Each row is a point on a tangle of strands that fork and nearly touch. The rows are in no order.
(in the rows, 128 means zero)
Two points are linked if the straight distance between their rows is under 109. Some points are linked to none.
j_399: [127 151 139 105 154 133 144 152 135 143 107 122  67 141  82 113 141 184
 135 124  58 106 117 137 107 154 186]
j_100: [134 138 104 166 112 175 120 122 123 103 150 127 133  93  58  88 169 156
 138 171 100 159 145 113  69 155 169]
j_28: [140 151 135 121 153 166 136 153 113 108 142  93 117 149 108 162 161 109
 167 129  88 158 113 107 148 148 151]
j_586: [121 108 138  90 125 101 111 121 135 173 103 147 129 137 174 140 112 155
  79 104 142 123 123 114 159 100 123]
j_11: [ 88 142 129 195 111 203 164 122  70  96 137 124 135 118  94 139 161 127
 165 126 129 120 130 137 117 119 117]
j_658: [146 126 179 159 137 144 222 137 125  97 162 154 100 166 142 150  98 132
 123  98 174 100 157 121 177  96  74]
j_732: [136  88 155 114 107 101 128 111 103 175 130 108 104 132 140 149 114 131
 118  88 168  33 143 185 124 175 140]
j_597: [123 152  92 105 146  86 101 132 142 122 117 143 198 144 157 104 117 112
 119 161 142 211 102 112 158  86  92]
j_509: [153 141  80  32 169 129 134 114 167 151  96  91 120 111  91 111 152 134
 140 114  75 156  76 111 154 193 144]
j_197: [131 130 106 181 106 104  65 159 104 162 128 141 167 110 107 125 165 168
 122 167 125 164 137 124 121 100 139]
j_585: [159 135  52  34 164  80  88 129 180 176  94  97 172 134 107 116 121 122
 142 117 117 144  76 161 144 152 137]
j_496: [131  95 143 104  88 132 156 137 107 160 108 147 123 150 177 190 130 123
  95  85 179  86 134 151 170 161 124]
j_258: [145 132  72  62 114  94 122 107 205 102 135 139 161 155 138 138  92  91
 115 115 161 145  53 154 122 155 110]
j_83: [130 133 155 154 127  95 113 100 145 114 143 116 149 102 178  66 102  78
 104 174 128 184 150  66 130 135 113]
j_895: [104 127 126 130  96  86 141  87 153  98 138 117 153  99 186  85  90  76
  90 146 158 185 124  69 157 160 136]
j_532: [128 146 126  95 155 160 146 154 131  93 109 136 116 166 153 189 128 131
 128 108 112 156 107 118 154 101 100]
j_504: [124 154 136 144 134 168 125 138 121 103 147 119  94 129  84 109 142 142
 137 162  93 141 138 114  90 148 169]
j_646: [114 131 139 146 106 126 164 133 131  90 135 141 124 136 200 152 107  74
 102 115 162 162 127  84 175 128  99]
j_7: [139 120 131 127 121 129 140 131 127  96 145 103 125 126 167 170 143  62
 142 125 128 141 122 107 150 187 131]
j_955: [ 89 127 105 155  61 226 141 115  78 140 103 153 176  74  83 156 195 119
 142 138 147 142 130 135 106 115  98]
j_438: [147 111 168 103 161  88 106 125 143 155 127 100  85 131 127 108 102 140
 126 122 102  71 165 157  88 143 150]
j_576: [154 130 109  65 161 116 123 113 159 142 114  96 125 125 130 116 128 141
 118 115  86 152 108 104 156 158 142]
j_56: [ 99 159 146 185 149 154 148 141 118  82 159 135  81 139  75 100 109 157
 145 134 101 121 146 136 116 119 158]
j_91: [114 150 184 142 118 164 191 107 118 117 173 133  64 116 100  64  70 123
 105 140 123  83 158 134 106 143 143]
j_971: [147 172  88 115 179 112  99 151 149  75 117 129 149 153 118 154 137 131
 149 130  94 191 107 116 158 103 120]
j_156: [143 144 120 167 120 107  86 142 125 131 139 117 166 130 106  99 160 140
 125 194 107 173 148 106 121 119 140]
j_874: [141 105 171 166 118 114 123 113 115 106 171  99 114 128 125 128  99  77
 138 141 162  86 162 151 104 153 125]
j_638: [126 135 152  96 153 159 187 156 134  94 120 135  88 176 125 202 123 139
 130  99 118 109 128 116 162 122 109]
j_326: [122 143 132 107 161 114 131 151 162 116 100 152  67 156 110 100 120 213
  99 126  66 124 124 120 105 120 166]
j_785: [132 103 155 161 102 129  94  96  90 137 161 107 146 106 132 147 123  65
 154 123 176  69 158 181 105 132 117]
j_974: [128 135  95 128 102  99 152 132 161  56 126 147 139 135 200 160 115  42
 120 101 161 145 100  87 175 138 115]
j_110: [138  94 127  82 127 119 157 128 125 149 104 166 110 146 185 171 101 137
  81  86 149 110 117 133 170 132 118]
j_154: [154 149  77  36 161  79  95 123 187 128 126 116 183 140 118 126 114 107
 136 124 126 152  62 149 132 145 109]
j_416: [104 142 140 214  87 162 128 114 120 112 144 150 144 103  93  70 150 161
 126 172 131 169 156 103  88 100 130]
j_430: [110 120 126 107  87 113 168  99 151 101 145 152 140 117 206 119 100 100
  71 111 167 161 104  69 185 147 125]
j_158: [126 121 163 104 152  99 135 128 145 170 121 135  71 103 162  57  94 182
  83 136 103  98 163 103  69 151 156]
j_722: [143 132 100 129  99 195 122 114 130 131 136 115 134  80  49  97 194 120
 144 186  91 151 133 100  82 164 154]
j_4: [129 146 130 137 158 133 165 165 137  71 101 144 131 174 165 182 118 104
 145 109 127 174 125 105 149  74  66]
j_30: [131 151 109 107 127  88 131 128 152  86 114 154 197 159 177 137  95  77
 130 127 174 204  80 114 146  89  69]
j_675: [118 105 130 136 103 133  75 103  85 180 136 108 153  77  98 137 144  95
 141 140 158  60 151 199  98 133 134]
j_873: [ 75 137  95 177  98 225 153 108  86 106 121 141 146  83  96 143 179 118
 153 125 137 114 139 152 122 116  82]
j_34: [135  89 145 105  91 124 166 136 108 190 120 141 124 134 171 160 115 124
 118  91 179  33 146 181 147 166 141]
j_337: [144 122 124 113  99 175 111 125 122 175 124  83 131  86  73 129 191 127
 145 151  92 121 122 120  89 173 159]
j_626: [122 138 167 195 138 126 117 136  86 121 162 122 136 127 133 143 130  98
 156 129 170 125 159 161 106  79  90]
j_341: [134 122 148 128 128 167 144 119 115 117 154  89 122 118 126 136 154  91
 139 154  97 149 111  93 137 183 156]
j_668: [140 119 127  91 186  86  81 145 148 128 114 125 109 163 120 145 120 157
 133 104  92 111 135 153 134 114 148]
j_828: [110 128 132 200 114 123  97 118  87 133 135 139 152  80 108 122 121 122
 151 122 167 104 174 185  96  68  95]
j_366: [162 109  78  35 161  81  82 128 148 200  80 104 154 120 137 139 140 114
 128 105 106 122  82 150 151 159 137]
j_117: [116 134 156 140 134 170 171 152 107 113 146 144 108 155 117 158 127 163
 140 112 128 103 137 133 151 111 119]
j_667: [148 130 126  89 162 125 109 152 130 137 119 116  96 152  98 157 161 170
 146 112  78 106 122 146 118 154 162]
j_629: [126 135  78  67 116  94 123 103 158 136 131 117 182 108 164 108 117  82
 107 131 140 178  79 105 157 174 144]
j_273: [137 126  74 103 171 107 108 144 172 117  88 160 108 164  90 130 121 214
 114 110  62 152 101 130 124 118 166]
j_218: [117  86 103 115  94 171  90 100  88 186 102 114 159  70  81 141 180 102
 156 131 141  68 134 189  96 123 129]
j_734: [132 148  92  85 120  79 117 113 180  66 123 152 181 168 163 150  97  65
 126 123 169 142  74 147 133 121  87]
j_987: [149  90 158 107 124  88  91 122 126 182 141 110 107 125 133 130 100 142
 129 118 145  56 159 165 105 147 144]
j_147: [121  98 162  98 138 133 157 119 143 183 107 129  82 155 131  93  99 198
 110  97 124  61 134 132 123 124 142]
j_867: [120 121 180 115 132 144 185 108 133 146 153 133  59 133 117  72  77 174
 103 111 129  59 155 140 112 139 143]
j_555: [102 151 156 207 113 155 156 141 118 111 164 163 120 132 117  91 114 182
 130 147 138 176 148  98 118  79 119]
j_450: [114 165 149 205 124 144 165 161 108 105 140 157 120 151 145 130 145 162
 153 127 144 175 139 103 142  73 104]
j_126: [105 112 108 193  82 150  84 104  83 139 123 164 163  63  99  93 141 125
 133 129 153 106 157 170 106  52  97]
j_653: [157 132 136 168 124 112  74 124 120 126 140  99 165 105 112  86 160  83
 136 210 116 147 160 108  91 132 137]
j_340: [143 131 162 181 118  97  94 105 130 135 147 105 150 101 142  69 119  80
 119 209 118 169 163  80  98 127 126]
j_51: [122 121 125  75 153 115 130 106 160 112 117 124 112 121 151 114  99 133
  95 111 114 161 103 108 156 137 139]
j_591: [121 162 143 183 139 152 163 188 113  97 109 152 132 165 145 175 148 140
 158 118 131 187 131 119 132  73  97]
j_649: [137 140  97 132 108  96 148 154 145  68 128 118 124 142 191 183 141  31
 142  95 146 112 127 104 162 161 129]
j_498: [142 127 165 192 117 134 217 142 120  93 160 147 123 153 177 143  82  97
 135 120 190 117 156 116 162  96  81]
j_60: [144 160 100 121 185 125 114 156 132  90 122 105 133 155 100 159 156 141
 165 142  73 172 120 112 147 134 159]
j_220: [136  87  99  44 135  74  94 120 133 215  76 110 126 146 162 155 139 130
 116  84 116 101  75 129 147 157 142]
j_583: [121 139 132 116 147 100 109 119 149 107 126 120 149 130 147 111  98 124
  98 140 121 177 117  91 158 102 106]
j_655: [111 129 185 155 126 140 150 112 115 117 182 112  90 120 116  90  88  98
 136 143 134  93 162 130 120 143 135]
j_472: [117 150 149 144 148 159 137 157  95 101 158 106 119 156 113 165 147 130
 159 130 120 120 137 124 141 115 126]
j_152: [130 100 106 111  95 177  94 113  96 210 109 109 152  79  84 142 191 122
 157 132 120  95 113 153  92 168 147]
j_52: [134 110 151  85 156  83 110 111 165 163 116 120  83 116 153  90  88 153
  95 119  90  93 148 132  99 147 142]
j_331: [130 118 169 205 112 139 181 131  92 115 165 143 129 138 141 132 107  83
 147 115 191 111 161 138 132  99  71]
j_960: [ 90 155 125 201 136 184 165 144 104  64 161 138 107 128  79 132 138 151
 175 128 111 128 134 143 122 118 147]
j_298: [139  93 146  73 145  99 159 115 149 170  79 118  74 149 132 123 111 192
 115  94  94  66 112 128 130 159 157]
j_721: [112 123 116 186  87 158  98 109 111 119 129 144 153  67  85  76 153 139
 120 161 156 138 157 138  80  88 127]
j_32: [142 109 127  97 152  82  73 123 147 158 110 141 113 157 150 141 106 180
 111 117 136  96 137 140 132  92 132]
j_458: [139 136  65 111 171  86  78 155 158  97 108 139 145 167 116 143 135 187
 128 125  89 165 105 137 136  97 131]
j_697: [ 90 132 126 194  63 190 146 141  77 142 131 165 161  88 112 116 154 158
 117 146 168 162 124 113 113  83 101]
j_780: [128 117 117 179 101 106  57 144 109 175 138 143 159 112  95 110 140 175
 119 160 149 113 156 159  82 101 146]
j_259: [135  90 131  69 137 108 126 113 130 191  75 121  96 150 146 143 134 166
 117  87 107  89  92 132 151 142 155]

Name the points in between on the shortest way along the links from the first point to the second, in order.
j_586 / j_7 -> j_32 > j_668 > j_667 > j_399 > j_326 > j_273 > j_458 > j_971 > j_60 > j_28 > j_341
j_555 / j_974 -> j_450 > j_591 > j_4 > j_532 > j_638 > j_117 > j_472 > j_28 > j_341 > j_7 > j_649
j_51 / j_147 -> j_583 > j_597 > j_30 > j_734 > j_258 > j_154 > j_585 > j_366 > j_220 > j_259 > j_298
j_780 / j_273 -> j_197 > j_156 > j_653 > j_340 > j_83 > j_895 > j_430 > j_646 > j_974 > j_649 > j_7 > j_341 > j_28 > j_60 > j_971 > j_458
j_220 / j_218 -> j_259 > j_298 > j_147 > j_867 > j_91 > j_655 > j_874 > j_785 > j_675
j_658 / j_555 -> j_498 > j_331 > j_626 > j_828 > j_126 > j_721 > j_416
